Each row is a point on a landscape with many peaks, with its height.
From any point a climber steps to the highest of the 5 points nearest to it. It stops when none of these is higher. Distance is the straight distance between rows; heights are no part of it.
j971 height 307: [-29.9  -2.2 -18.1 -12.2 -42.0  -2.9   6.7 -12.2  -0.7 -22.9 -15.7 -16.8
   2.1   4.9  -3.0 -14.7 -14.0 -16.8 -28.0 -18.9 -26.7  11.0   9.3 -11.6
   5.4   1.8  23.4]
j590 height 239: [  1.2  -3.9  -9.3  -2.1 -29.0   5.7  10.7 -27.2   1.3 -30.9 -22.5  -5.0
  16.0 -29.9   0.1  16.9 -11.2 -14.1 -25.5 -21.5 -21.0 -13.7  -5.7  -7.1
   1.3   0.6  23.8]
j345 height 300: [ 40.7   0.9  29.7 -11.7  32.5   6.2 -18.9   1.0  19.4   9.4  36.5  17.4
  20.2  -5.4   2.1  -6.7  -2.3 -15.9   4.1 -15.6  15.8 -33.1  12.5 -11.8
  19.8   1.6   6.1]
j786 height 479: [  3.0   8.0 -21.7 -10.1  24.8  17.2 -23.3   5.4 -12.2  12.7   3.4 -24.3
   9.1  -5.8  16.7   0.1 -44.9 -19.7  -3.6  19.7  -5.7  -6.2  11.1 -15.8
   3.7   4.1 -31.5]
j978 height 559: [ 31.5  -6.9  18.0  -3.5  -2.3  -4.5  -1.4   0.1 -17.3  -2.6  18.1  31.9
   7.5 -25.2 -21.7   7.7  27.0   0.6   4.5  -0.9   5.9 -12.5  25.1  -9.2
  24.4   0.1   6.2]
j488 height 195: [ 45.6   7.1  27.1  -3.4  34.7 -12.6 -22.8 -19.1  25.4   3.2  32.1  19.0
  27.1   0.9  22.7  -4.9 -27.4 -20.4  18.0 -23.2  14.4 -48.1 -23.0  -9.4
  15.4  -5.4  11.4]
j393 height 370: [ 13.4  -6.1  31.9   4.5  55.4  -8.7   8.7  23.6  25.3  -5.5  27.4  24.5
 -20.6   9.9  -8.4 -15.0  16.2  32.8  25.3   3.0  18.3  13.6  30.5 -13.6
  17.6  10.0 -10.9]
j934 height 342: [ 25.0  11.3  22.8  -3.4  55.3  14.7 -13.8  10.4  19.3  11.4  34.9  15.1
  -7.3   0.9  -4.5 -14.1  -2.5   6.2   2.3   3.5  16.0  -9.5  14.5 -24.8
  17.9  13.5   4.1]
j135 height 586: [-12.9  -0.7  -3.1   0.4   7.2   3.8 -22.2  21.7  -5.9  28.9   1.2 -31.6
 -21.6  25.6   8.8 -14.8   0.1  -2.6  18.4  37.7  -5.6  27.9 -19.5  12.2
 -25.3   8.0 -25.6]
j51 height 632: [-18.4  -7.6  23.3  -0.8 -22.9  -1.1  35.2 -11.5   2.6 -39.1  10.4  43.0
 -13.3  -4.5 -33.7  16.1  32.9   6.1  -4.7 -11.0  -9.0   7.6  14.8 -12.2
  31.6   2.1  30.4]
j184 height 231: [ 49.0   1.4  26.0  -4.8  24.4 -18.2 -15.2 -17.3  14.6  -7.2  35.3  23.9
  28.2  -1.1  20.5   0.6  -3.4 -15.4  13.8 -26.4  12.0 -40.8  -0.7  -2.7
  17.4  -5.8  11.7]
j748 height 630: [-13.3   2.2   8.2   6.8 -14.2  -3.5  15.2  26.2   8.9   6.6  -3.6  11.1
 -28.5  25.7  -8.9   4.6  31.9  27.7  12.0  13.8  26.4  29.6 -16.9  21.8
 -24.4   9.8  -6.7]
j630 height 556: [-52.4 -11.4  31.5  -5.4 -29.0  -7.7  49.7  19.4  23.1 -32.8  -4.8  30.8
 -21.6  31.4 -10.2  23.0  33.2  28.1  19.5 -12.7  28.4  35.5   4.6  18.2
  14.4 -11.1  17.1]
j484 height 603: [-39.4  -3.6  21.5  -2.8 -20.8  -3.3  41.7  -2.5   8.2 -41.8   2.8  43.0
 -26.6   9.4 -29.7  12.3  35.9  30.5  17.8 -13.1   7.9  16.8  12.0   2.6
  19.3  -2.6  18.6]
j118 height 522: [-32.3   2.9  -1.4  -0.9  -0.7   2.3  -3.6   2.4   0.9  30.8 -22.4 -48.1
 -17.3  19.7   9.2 -16.2  12.9  -4.2  -4.4  32.8  -6.6  21.2 -28.9  17.0
 -49.5   3.6 -18.5]
j399 height 613: [ -6.1   1.1  -7.9  -1.5  15.4   6.6 -21.3  12.9 -12.7  30.7   7.6 -32.6
 -18.9  23.9  10.6 -18.0 -18.7 -14.9  15.2  43.5  -3.9  21.1  -8.8  -0.2
 -17.7   7.4 -30.8]
j332 height 52: [  8.8  10.4 -17.7  -8.4  -8.8  12.4 -22.3 -12.6 -15.0   2.3 -16.3 -10.2
  13.4 -26.4  -5.4   8.0 -14.1  -6.0  -6.2  10.4  -1.8  -3.7  -0.9 -16.7
  -4.0  10.5  -2.7]
j219 height 592: [-13.9   0.6  13.9  -1.3  -7.6 -12.2  27.6   3.4  -3.0 -19.7  -3.3  44.3
 -25.4  -0.7 -22.8  10.2  38.2  40.9  27.3   4.9  21.0  17.7  19.7   5.9
  15.8   5.4   0.3]
j304 height 204: [ 13.3   2.6 -32.0  26.5  10.1  12.2 -14.7 -30.2  -8.9   8.1 -25.2  -6.1
  34.6 -31.3  14.2  14.9 -39.1  -8.0   1.5  -7.7 -17.0 -39.3 -26.2   9.0
  -2.4 -23.4 -10.3]
j622 height 579: [ -6.2 -14.8  25.0  -3.5  10.5 -27.7  20.7  25.9   2.2  -8.9   9.8  30.9
 -19.4  14.4  -1.5   4.7  27.5  44.8  43.4   3.9  39.9  29.5  29.6  11.9
   8.0   0.1 -25.3]
j815 height 573: [-46.5  -8.2  16.3   6.9 -40.8 -12.5  38.4   9.3   3.6 -25.2  10.5  18.1
 -15.5  31.6 -25.5  -0.8  24.9  10.7  -1.0 -18.5  -0.5  29.1   4.1   9.4
  18.1  -7.9  25.8]
j266 height 675: [  0.7  10.8 -38.1  25.2  21.0  17.6  -5.0 -24.2  -4.4  13.5 -34.7 -16.9
  27.5 -31.4  11.0  19.7 -39.3  -4.9 -12.7  -0.9 -19.9 -28.3 -18.1   3.7
   2.0 -19.0 -21.5]
j13 height 605: [ -3.7   0.7  17.6  -2.4  -8.9  -1.6  22.0  -0.3  -5.7 -20.2   5.5  45.2
 -22.9  -6.4 -33.1  13.7  36.2  25.5  14.3   5.6   9.6  11.3  20.5  -2.3
  16.3   4.3   8.6]
j746 height 445: [-38.6 -17.1   3.2   3.2 -23.6  -2.3  23.5  28.4   9.1   7.5 -13.7 -29.3
 -18.0  40.8   0.8  -6.7  30.7  -2.2 -29.3 -12.3   0.2  27.1 -15.3  35.4
 -24.9   0.2  13.6]
j142 height 585: [ -6.3   5.0  -0.1  12.0 -11.8  -8.5  12.1  22.2  -1.7  -3.1   6.3  28.0
 -25.7   9.4 -19.5   2.8  27.7  30.4  22.3  12.3  13.8  17.6   8.6   0.7
  -0.5  12.6  -6.5]
j237 height 490: [  2.4  13.3 -28.0   1.4  15.5  22.8 -20.8  -6.1 -17.9  20.2 -15.6 -23.8
  16.8 -15.3  14.8   6.4 -38.3  -9.4  -1.4  17.6 -10.8  -2.6   0.9 -15.9
  -1.0  -0.4 -27.1]
j555 height 552: [-22.1   1.4  -4.2   1.2 -16.0  -1.5  12.9   9.3   4.1   4.4 -11.4 -14.7
 -25.2  23.1  -5.7 -11.4  21.6  11.9  -4.2  15.5   0.8  22.6 -21.6   8.3
 -27.3  15.9   5.3]
j645 height 625: [ 17.0   4.6  -0.1   0.4   4.6  -2.8  -9.6  21.6  -8.2   3.0  23.2   9.1
  -6.1  -0.4 -19.8  -7.5   8.6  10.7  13.6  13.5   3.4   9.1  22.0 -10.8
  10.2  14.9   0.5]
j824 height 201: [  0.6   5.5 -15.5  -5.6 -20.4   8.8  -2.7 -18.8   3.3 -18.7 -13.6  -3.7
   3.5 -22.4  -6.9   4.8  -6.1  -4.5 -21.8  -1.9 -10.6   3.9  -1.9 -14.5
  -7.9  14.6   9.7]
j316 height 376: [ 20.2   8.2  -8.4  -4.7  -3.7   2.9 -14.9   1.8 -17.6   9.0   8.0   5.8
   0.0 -12.0 -19.8  -3.4   5.8  -3.5   4.1  17.2   2.2   5.9  19.3 -13.8
   3.1  14.0  -4.2]
j107 height 476: [-21.5  10.7 -14.7  -6.4 -18.1   1.0   0.7  -7.4   5.9  -0.7 -16.2 -28.2
 -20.0  18.3  -0.3 -16.9  12.2  -0.3  -3.6  10.5 -11.2  17.4 -15.9  -4.6
 -30.3  16.4   7.3]
j410 height 365: [ 39.6  -3.0   6.6  -4.5  -4.6   4.1  -9.7  -2.2 -14.1   1.6  16.4  16.8
  22.2 -24.6  -9.1   5.1   9.0 -10.2   0.6  -0.1   5.7 -15.6  16.0  -2.9
  13.6   2.1   2.9]
j409 height 577: [ 10.3   2.5   4.9   0.4  -5.0 -10.8  12.7  13.9  -7.8  -6.1  15.3  34.4
 -19.0  -4.7 -25.7   2.2  33.9  26.5  18.1   7.6  15.5  11.3  24.8  -1.9
  18.2  10.5  -5.0]
j976 height 141: [ -1.4   5.0 -18.2   0.3  -9.8  11.3   1.5 -27.3   6.1 -20.6 -30.0 -11.4
  21.1 -29.9   6.0  12.7 -18.8  -9.1 -29.6 -16.1 -23.6 -18.4 -11.7 -10.5
   0.2  -6.2   9.2]
j715 height 28: [ 16.7   8.3 -23.3   7.7  -1.8   8.8 -14.8 -25.3 -10.7  -3.1 -22.2  -2.6
  26.5 -35.7   7.3  21.0 -31.4  -1.1  -6.5  -3.2 -11.5 -24.0 -15.7  -4.4
   4.4  -9.4  -2.9]
j22 height 209: [  2.3   7.0 -30.2  23.7   4.8  10.4   3.0 -37.0   5.1  -8.0 -36.2 -13.6
  29.0 -32.8  15.0  15.3 -26.2  -4.5 -20.7 -15.3 -30.1 -30.2 -21.7   6.3
  -0.9 -21.7   0.3]
j747 height 502: [-18.1 -14.4  31.9  -7.7  -9.9 -18.0  29.1  31.3   8.4   1.8 -10.3  30.2
 -19.7   9.3   6.2  20.8  31.1  39.5  39.9   8.0  52.3  37.1  12.1  29.7
 -12.6  -5.2 -19.5]
j626 height 297: [-21.4  15.5 -34.8   7.4   3.1   7.5   6.5 -26.1   7.0 -12.9 -42.0 -28.7
  13.6 -14.5  10.3   1.4 -29.7  -9.5 -35.7 -14.8 -36.5  -2.2   5.9  -4.3
  -5.3 -12.9 -10.2]
j309 height 499: [-34.9  -0.6  -0.5  -2.8 -42.2  -8.3  18.2  -1.1   3.8 -23.4   3.4  -2.5
 -18.5  19.6 -20.0 -10.6  16.4  -6.3 -15.8 -12.4 -20.4  20.0   4.3  -3.6
   4.7  10.7  32.9]
j526 height 286: [ 23.6   9.4  36.7   1.8  57.7   9.8 -12.4   5.3  29.5  14.1  31.6  24.6
  -7.5  -4.6 -10.6 -13.1  15.5  20.9   8.2  -5.7  27.5 -13.0  21.9 -17.8
  23.5   4.8   1.6]
j87 height 597: [ 24.8  -2.2  19.1  -2.6 -28.9   2.2  17.3 -29.1  -0.1 -23.9  -0.2  33.5
   5.4 -32.1 -15.5  25.6  20.3 -14.4 -14.7 -17.3  -5.7 -12.6  -3.7  -2.5
  18.8   2.2  36.2]
j244 height 388: [-28.8  17.3 -24.8  -3.6 -10.5  -2.4   7.2 -23.8  11.8  -4.0 -35.1 -42.0
  -4.9   1.8   9.5 -17.0 -18.4  -3.5 -19.4   1.9 -27.3  14.6  -2.9 -10.4
 -23.7   2.9  -5.5]
j544 height 575: [-24.7   3.3  -2.5  -3.7  12.2   9.3 -19.7  19.8  -6.5  39.9  -2.4 -47.3
 -23.1  19.2  14.0 -17.5  -8.3  -9.7  13.9  42.1  -5.1  22.4 -21.5  20.3
 -33.9   5.6 -33.6]
j968 height 537: [ -3.9 -15.4  27.8  -6.6  19.3 -24.9  15.9  38.9   9.6 -11.2  14.2  22.4
 -18.3  20.6   8.1   3.3  17.9  43.2  41.9   1.0  37.8  31.7  25.6  12.1
   1.6   0.4 -32.7]
j367 height 414: [ 44.6  -3.5  22.1  -4.6  14.3  -6.6  -8.8  -2.4  -5.3   1.7  34.5  23.5
  26.3 -14.7   0.4   0.5   9.1 -16.8   5.5 -10.7   5.5 -21.7  20.3  -5.7
  26.0   0.2  -3.2]
j825 height 191: [ 20.4   4.9 -18.9  -4.9   6.5  14.5 -27.9  -4.6 -14.4   6.0 -10.3 -11.7
  27.2 -25.5   7.7   7.5 -30.5 -14.1  -0.7   7.6  -3.5 -17.7  -1.9 -12.8
  10.1  -3.4 -13.3]
j650 height 62: [ 14.9   1.4 -28.9  24.4  -4.7   3.3  -4.4 -37.4  -5.0 -12.1 -30.1  -1.4
  29.7 -46.3  15.1  18.9 -32.2  -1.4  -4.8 -16.0 -21.7 -41.0 -36.6   5.7
  -2.1 -23.0   8.5]
j336 height 177: [-54.1 -19.5  -7.9 -14.7 -37.4  -5.6  14.4  18.4 -19.2  26.4 -22.6 -41.8
 -10.3  38.2   2.3 -18.5  17.1  -7.4 -28.6 -11.5  -8.9  24.6  -5.5  35.6
 -21.1 -29.1  25.0]
j208 height 338: [-42.0   6.5 -27.7  -7.4 -28.1 -13.1  13.7 -19.7  -7.3 -14.2 -33.1 -33.2
   3.8  -1.7  12.6 -18.4 -22.9 -10.5 -29.8 -20.6 -38.7  12.8  14.9  -6.0
  -0.9 -11.2   4.3]
j898 height 222: [ -2.6  15.4 -31.4  -0.8   2.1  16.9  -8.9 -25.3  -4.2  -4.0 -37.4 -22.5
  18.0 -30.8   6.5   4.9 -28.4  -4.0 -17.1   2.6 -17.7 -11.7  -4.4  -7.0
  -6.5  -4.1 -10.8]
j929 height 400: [ 13.4  -2.6 -21.5   8.4  42.1  20.6 -20.2   0.8   3.9  18.7  -2.1  -8.1
  30.4 -10.0  32.3   8.8 -58.7 -19.5  -2.1  -0.1  -5.3 -40.8  -8.1  -3.7
   1.4 -17.7 -21.9]
j605 height 185: [ 37.4  -4.6   3.0  -7.8  15.2   9.7 -20.7   7.4  -7.3   4.2  20.5   6.4
  25.4 -17.0  -0.7   0.4  -7.5 -12.6   0.0  -0.2   1.5 -17.8  14.4 -16.2
  13.7   4.1  -5.5]
j799 height 472: [ 43.4  -2.4   4.2   5.3 -25.8 -17.3   7.4 -35.9 -10.0 -23.3  -3.7  28.9
  21.8 -35.2   6.6  29.2  -1.9 -13.9   8.4 -16.2   2.1 -30.6 -24.5  11.0
   8.7 -13.1  31.5]
j693 height 313: [-49.2   0.3 -23.3 -13.3 -33.1 -11.9  14.7 -12.7  -4.4   9.2 -24.1 -46.1
  -5.7  26.6  11.6 -24.1  -3.1 -12.1 -18.4  -4.5 -30.8  19.9   2.2  11.7
 -21.1 -13.6   6.7]
j458 height 661: [  2.5  -5.7  23.5  -3.0 -24.2   4.2  24.8 -17.2   0.6 -32.8   4.3  34.9
  -7.9 -20.2 -33.2  13.3  33.1  -0.3 -16.1 -11.3  -5.7  -0.7   9.9  -7.9
  20.2   7.1  24.6]
j115 height 254: [-50.0 -17.1  -0.1  -3.5 -42.4  -9.1  22.3  22.0 -15.9  16.2  -9.7 -24.5
  -8.6  38.0 -14.7  -4.0  22.5   0.8 -21.2 -22.4   2.3  31.2 -11.6  33.8
  -5.2 -23.4  30.9]
j75 height 600: [-14.4   0.4   8.4   0.2 -29.1  -1.0  23.0  -3.5   3.6 -30.8   1.7  23.2
 -10.2  -9.0 -27.0   4.7  19.9   0.0 -14.1 -10.1  -9.4   8.1  10.7 -13.5
  11.3  10.0  29.0]
j594 height 240: [ 45.2  17.4  45.5   5.4  41.1 -10.9 -14.8 -30.3  31.4   5.2  32.1  39.1
  19.4  -4.7  14.7  -4.6   4.6 -16.6  17.9 -23.8  27.8 -36.1  -4.8  -8.2
  19.6  -2.0  16.1]
j31 height 380: [-37.8  -0.5 -11.1  -8.2 -33.1  -8.7  17.1  -3.6   1.5  -4.5 -17.5 -30.2
 -15.6  23.5   2.6 -20.3   8.3  -7.9 -12.0  -8.5 -21.2  15.6  -5.8   0.6
 -16.9   2.7  13.1]
j152 height 496: [  8.2   3.9  -7.9 -16.0  39.1  15.8 -23.9  11.2   1.1  13.4  16.8 -18.7
 -14.4  10.3  18.9 -15.8 -37.3 -12.4   1.5  18.2   0.0  -1.9  10.6 -25.9
   1.4  10.3 -17.6]
j119 height 216: [ 15.5  -5.0 -33.3  14.9  23.6  16.3 -19.0  -8.9 -14.9  14.5  -8.6  -7.9
  35.0 -25.3  17.8  16.0 -49.7  -9.2   4.0   2.2  -9.8 -36.0 -14.3   1.4
   7.2 -22.9 -18.1]
j676 height 667: [-41.0  -3.1   4.6   5.1 -31.8  -3.4  31.9  13.8  11.2 -16.2   3.0   3.9
 -27.2  34.2 -16.5  -5.5  30.3   7.8  -7.3 -20.8   1.7  26.4 -11.2  15.0
  -9.9   6.3  22.5]
j300 height 554: [  4.2  -7.5   3.0   6.8  15.7  -1.6 -10.9  35.5  -0.8  15.3  20.3 -10.5
 -26.3  34.2  -0.8 -12.9   0.7  15.1  17.4  22.3   8.2  27.8  -9.1  11.7
 -13.4  13.5 -20.0]
j629 height 379: [  5.4  -3.0 -15.1   0.6  63.5  23.7 -23.0  -3.9  14.8  24.9  -1.9  -3.7
   8.5   3.1  40.1   8.3 -70.0 -19.8  -7.8   1.5  -5.7 -41.4 -10.9 -12.4
   0.9  -8.4 -22.5]
j46 height 431: [-42.8  -6.4   5.3   5.5   9.0  12.7  -8.9  22.5   8.3  24.8 -33.6 -54.8
 -16.4  27.0  11.4  -7.0  24.7   3.2 -31.0  20.0   1.9  18.8 -23.3  40.4
 -56.1  -2.6 -14.6]
j39 height 387: [ 57.5  -2.2  11.3   6.2  -2.9 -46.6  -7.2 -22.5  -8.9 -18.4  25.8  27.4
  33.2 -12.6  13.1  17.6  -0.5 -21.5  29.1 -22.4   8.6 -36.5  -8.1   7.5
  24.7 -15.6  19.3]
j259 height 631: [ 17.5  -5.7  28.2   3.0 -17.3   2.8  24.3 -12.6  -9.7 -18.8   4.6  44.8
  -8.5 -29.2 -27.1  18.2  35.9   2.5   0.0  -5.3  10.3  -8.0  19.6  -3.3
  27.2  -1.2  20.8]
j351 height 308: [ 32.7 -12.2  37.4   3.7  36.6  -2.3   2.4  -1.8  13.5  -2.4  38.6  35.2
  10.9  -5.7   1.0  -6.2  30.0  -1.9  13.8 -18.0  12.7 -22.0  27.9  -6.0
  30.0  -1.4   0.9]
j338 height 213: [ 46.9  -1.7   5.3  -3.0  13.2 -12.1 -22.5  -9.2  -6.2  -0.5  22.2  12.3
  39.8  -8.1  20.7   6.8 -22.1 -17.9  12.8 -19.4   2.2 -44.7 -11.0  -2.8
  12.8 -10.7   3.8]
j7 height 187: [ 29.5   6.2  17.7 -11.8  42.3  11.6 -27.0  -4.7  21.8  12.6  19.2  11.6
  22.5  -4.5  26.4   0.3 -32.2 -17.2   3.3 -17.5  16.7 -41.6 -11.5 -16.6
   8.1   6.5   6.0]
j411 height 587: [ -0.6  11.4 -22.1  -9.9  32.3  20.5 -22.3  -0.1  -2.9  26.6   4.1 -31.9
 -10.7   7.1  28.5  -5.0 -56.0 -24.0  -2.0  31.9 -10.2   7.3  10.3 -24.3
   0.8  -1.4 -31.9]
j428 height 160: [ 43.9   0.1   2.3  -4.9  -5.8   2.4 -20.7  -5.3 -11.1   1.1  15.9  11.1
  32.5 -29.9   6.3  11.7  -3.5 -15.4   0.9  -9.2   5.3 -28.4  -4.5  -4.7
  12.7  -0.4   0.8]
j822 height 252: [ 17.9  -4.2  -0.5  -7.1  46.6  22.2 -27.7   1.2   8.2  14.7  10.7  -2.5
  21.4  -7.6  28.1   5.6 -52.1 -24.5  -0.9 -10.0   0.2 -37.2  -3.8 -14.7
   6.6  -8.6 -12.7]
j88 height 186: [ 29.3  -3.8 -14.4  15.5 -11.0  -8.9  -8.1 -32.3 -13.3 -12.5 -15.5   9.5
  30.7 -33.6  15.6  20.6 -21.6   1.0   9.0 -15.7 -12.3 -45.5 -40.5   8.1
  -0.7 -21.8  13.3]
j155 height 304: [-28.2   6.0 -33.0   0.7 -18.3  -5.6   9.0 -19.9  -7.0 -20.0 -42.8 -24.7
  17.5 -16.3   6.2  -3.1 -30.2  -8.9 -38.4 -26.6 -45.2  -5.9  11.1  -4.9
   6.0 -19.0   4.1]
j156 height 127: [ 18.6   1.7  -8.8   3.1 -19.5   1.9  -0.6 -26.4   3.6 -19.8 -19.2   2.3
  25.2 -35.4   6.5  23.6 -11.9 -12.2 -17.8 -22.6  -8.2 -29.5 -20.8   1.9
  -0.9   1.9  23.1]
j328 height 732: [-13.6  21.0 -31.5  -2.3   8.5   3.9 -10.7 -17.8  -6.2  21.4 -19.5 -36.9
  -8.5  -6.4  11.3  -8.4 -28.8  -9.1   1.0  34.8 -11.0  17.7  -2.3  -9.8
 -14.3  -1.9 -27.7]
j289 height 599: [-31.6  -1.7   9.0   1.6 -26.2  -9.9  35.7  13.3  10.5 -17.5  -4.8  23.6
 -29.9  28.1 -16.3  11.4  39.0  31.9   6.1  -3.8  19.6  31.4  -7.1  16.7
  -5.6   5.1   5.7]
j611 height 584: [  9.9  -5.9   9.0   2.5  16.9 -13.0   7.0  33.1  -8.7   0.0  28.0  13.8
 -20.6  19.0 -13.5 -13.5  18.2  30.0  21.5  16.9  15.2  24.0  22.8   0.6
  10.0   6.9 -20.9]
j682 height 290: [ 31.5   9.4  40.3  -1.8  54.8  11.3 -17.1  -5.4  29.9  17.4  30.4  28.4
   3.0  -4.6  -0.4 -11.5   9.0  -0.6   1.1 -15.0  24.1 -23.9  12.1 -20.8
  21.7   7.8  13.0]
j364 height 373: [ -9.2   1.2  -4.9  -8.5 -33.3   6.0   8.8 -19.7   4.3 -27.7 -10.8  -1.4
   7.2 -19.1 -12.4   3.6  -2.8 -16.1 -26.1 -15.4 -19.2  -1.6   4.8 -15.0
   6.1  13.7  25.5]
j618 height 438: [ 26.3  -3.9  11.8  -0.4  32.9   2.7  -2.1  23.8   6.2   0.3  30.9  18.4
  -4.6   8.4 -16.5 -11.9  11.0  13.8   2.5  -0.6   7.5   0.0  28.8 -17.8
  17.4   9.8  -7.1]
j292 height 425: [-17.9   6.6  -2.8  -9.0 -34.1  -1.7  12.9 -14.7   4.1 -30.4  -6.5  -3.5
  -9.3  -4.9 -20.8  -7.0  -1.0  -9.1 -24.8 -11.3 -20.5   8.8   5.4 -15.1
   4.7  12.1  27.9]
j375 height 555: [-16.8 -10.8   3.8   9.1  -1.7   2.9  -5.0  28.1   1.1  25.4 -13.9 -22.3
 -21.1  26.1  -1.9   2.4  24.7   9.2  -5.6  21.2  22.8  30.8 -28.0  33.4
 -41.9  11.2 -13.2]
j838 height 375: [-40.0  -4.6 -10.2  -5.7 -49.7  -7.5  20.4   3.3  -5.5 -11.9  -3.4 -20.8
 -13.2  25.9  -4.6 -19.1   7.5 -12.7 -17.0 -11.3 -17.4  21.6  -2.5   1.8
  -8.6   2.1  26.0]
j556 height 362: [-53.9 -10.5  -7.8  -9.9 -24.1  -3.9  17.3   6.8   2.0  19.1 -25.7 -52.9
 -11.8  32.1  20.0 -23.7  18.3 -11.7 -25.5   0.6 -17.1  16.5  -9.8  30.5
 -36.2 -13.5  10.4]
j269 height 434: [ 26.6   1.7  -0.5  -3.1  18.4   4.9 -23.8  20.4  -5.4  10.1  29.2  -0.5
   1.0   5.6  -7.8 -10.8  -6.7   2.4   3.2  11.5  -2.9   9.4  20.2 -17.1
   5.3  16.1  -8.2]
j620 height 683: [  0.0 -12.1  17.6   8.4   5.0 -14.6   7.7  45.7   3.2   5.2   8.9  13.4
 -19.6  25.1  -3.3   2.2  22.1  29.9  20.4  16.5  34.6  33.8   6.2  18.9
 -15.0   3.5 -29.8]
j593 height 459: [ -6.5  12.6  -9.2  -3.4 -21.4   2.0  -0.5  -9.9  -4.2  -9.5  -1.9   6.2
 -17.2  -0.1 -21.2  -7.9  14.4   7.3  -3.9  15.0  -4.9  13.7   4.1 -13.2
  -6.3  17.6   5.5]
j750 height 356: [ 50.6  -4.1  15.4   1.6  -9.6 -28.4  -4.5 -16.3 -10.2  -6.9  23.9  29.8
  29.9 -27.9   3.8  12.1   8.3 -14.8  15.5 -13.9   8.9 -30.6   7.2   4.7
  17.2 -13.5  15.1]
j369 height 351: [ 13.7   2.9 -12.2  -6.2  10.0  11.2 -27.0   9.8 -10.3  10.3  15.2 -15.3
   3.5  -4.0   7.7  -5.3 -18.0  -9.7  -3.1  24.1  -1.2   4.9   9.0 -19.6
  -0.3  10.1 -11.3]
j522 height 161: [ 28.0   5.7  -4.3  -0.7 -12.8  10.2 -12.6 -10.7 -15.7   4.1   1.1   7.1
   9.5 -29.8 -14.2   4.8   5.0  -6.4  -9.6   6.6  -0.7  -8.1   7.1 -10.6
   6.1  13.1   4.8]
j871 height 691: [  5.7   5.6  -5.0   6.3  -6.8   2.1  -9.2  12.3 -15.0   4.5   7.9  -2.6
 -17.3   6.8 -16.4 -11.8  12.6   7.8  17.3  20.8   2.7  21.5   4.4  -5.6
  -9.4  19.7  -9.8]
j829 height 563: [ -1.4   6.1 -13.7  -1.4  -2.1  -1.5 -16.8  11.1 -12.9  21.7   2.3 -22.8
 -15.8   8.6  -0.2 -15.6   1.5  -3.7  12.6  36.0  -6.5  20.7 -10.0  -5.6
 -14.0  16.1 -15.9]
j758 height 629: [ -2.4  -7.2  12.3   2.1   0.4 -25.4  17.6  31.5  -3.3   0.5  13.8  24.5
 -19.6  19.4  -7.6  -2.2  23.9  37.8  36.0  13.0  30.6  32.8  13.6  15.5
   3.4   8.5 -20.7]
j240 height 260: [-49.5  -4.0 -13.2 -10.2 -54.5 -12.5  13.6  -6.7 -23.4  10.7 -18.3 -31.4
  -2.4  26.3  -4.8 -20.3   7.0  -9.1 -14.7 -17.6 -13.2  24.9   2.5  10.3
  -3.5 -16.1  33.3]
j193 height 553: [-15.4 -10.7   9.7   9.5  15.1   4.8 -21.6  36.9  -4.9  35.5  -6.6 -34.8
 -21.0  32.4   2.4  -0.8  14.8   2.6   5.1  35.8  14.4  25.3 -25.5  35.1
 -37.8   3.5 -26.4]
j105 height 487: [-31.9   4.5  -5.0  -2.8 -14.6   3.3   6.5  -4.8   6.4  13.6 -17.8 -36.3
 -17.4  25.9   4.1 -19.9  19.1  -2.6  -3.0  15.2  -9.8  16.9 -22.9   7.9
 -39.3   5.5  -1.7]
j340 height 740: [ 34.0  -8.0   0.6  -5.0  17.4   5.3 -28.5   0.0  -6.1   7.7  19.7  -0.2
  36.6  -9.2  17.8   9.6 -32.9 -12.2   6.6 -10.1  -0.6 -38.5  -4.4 -11.1
  10.0  -9.3  -8.2]
j190 height 591: [-24.9  -7.0  10.5   9.0 -12.0   2.5  13.0  25.1  13.1  14.0 -21.5 -11.5
 -25.7  27.6  -7.4   5.0  39.1  18.9 -11.7   7.0  25.3  27.5 -22.4  28.1
 -38.5  10.2  -1.3]
j793 height 601: [  3.1  -6.5 -35.8  25.6  49.7  22.8 -14.9  -6.2   2.0  20.5  -1.5  -5.1
  25.4  -3.7  33.2   6.7 -66.7 -22.4   1.0  -2.3 -15.9 -51.6 -16.4   5.2
   2.8 -28.4 -33.6]
j33 height 509: [  6.1  -4.0  11.5   3.3  19.8 -13.1   8.5  26.1   4.8  -9.7  22.4  29.5
 -17.4  10.3 -10.7  -4.6  23.6  34.3  30.3   6.9  17.9  17.3  34.1  -4.7
  16.4   2.3 -20.1]

For each start below, name the point where the climber stops.
j410 => j458
j526 => j871
j118 => j328
j193 => j328
j556 => j620
j351 => j871
j934 => j871
j240 => j620
j208 => j620
j626 => j620
j590 => j458
j824 => j458

Call two points neighbours if one is among the 5 nearest of the other. Go from one point of each pair to the other, from neighbour to neighbour, staying as high as possible. Name the lowest point that can't be avoided.
j328 / j340 => j629
j458 / j871 => j142
j328 / j676 => j829
j676 / j620 => j289
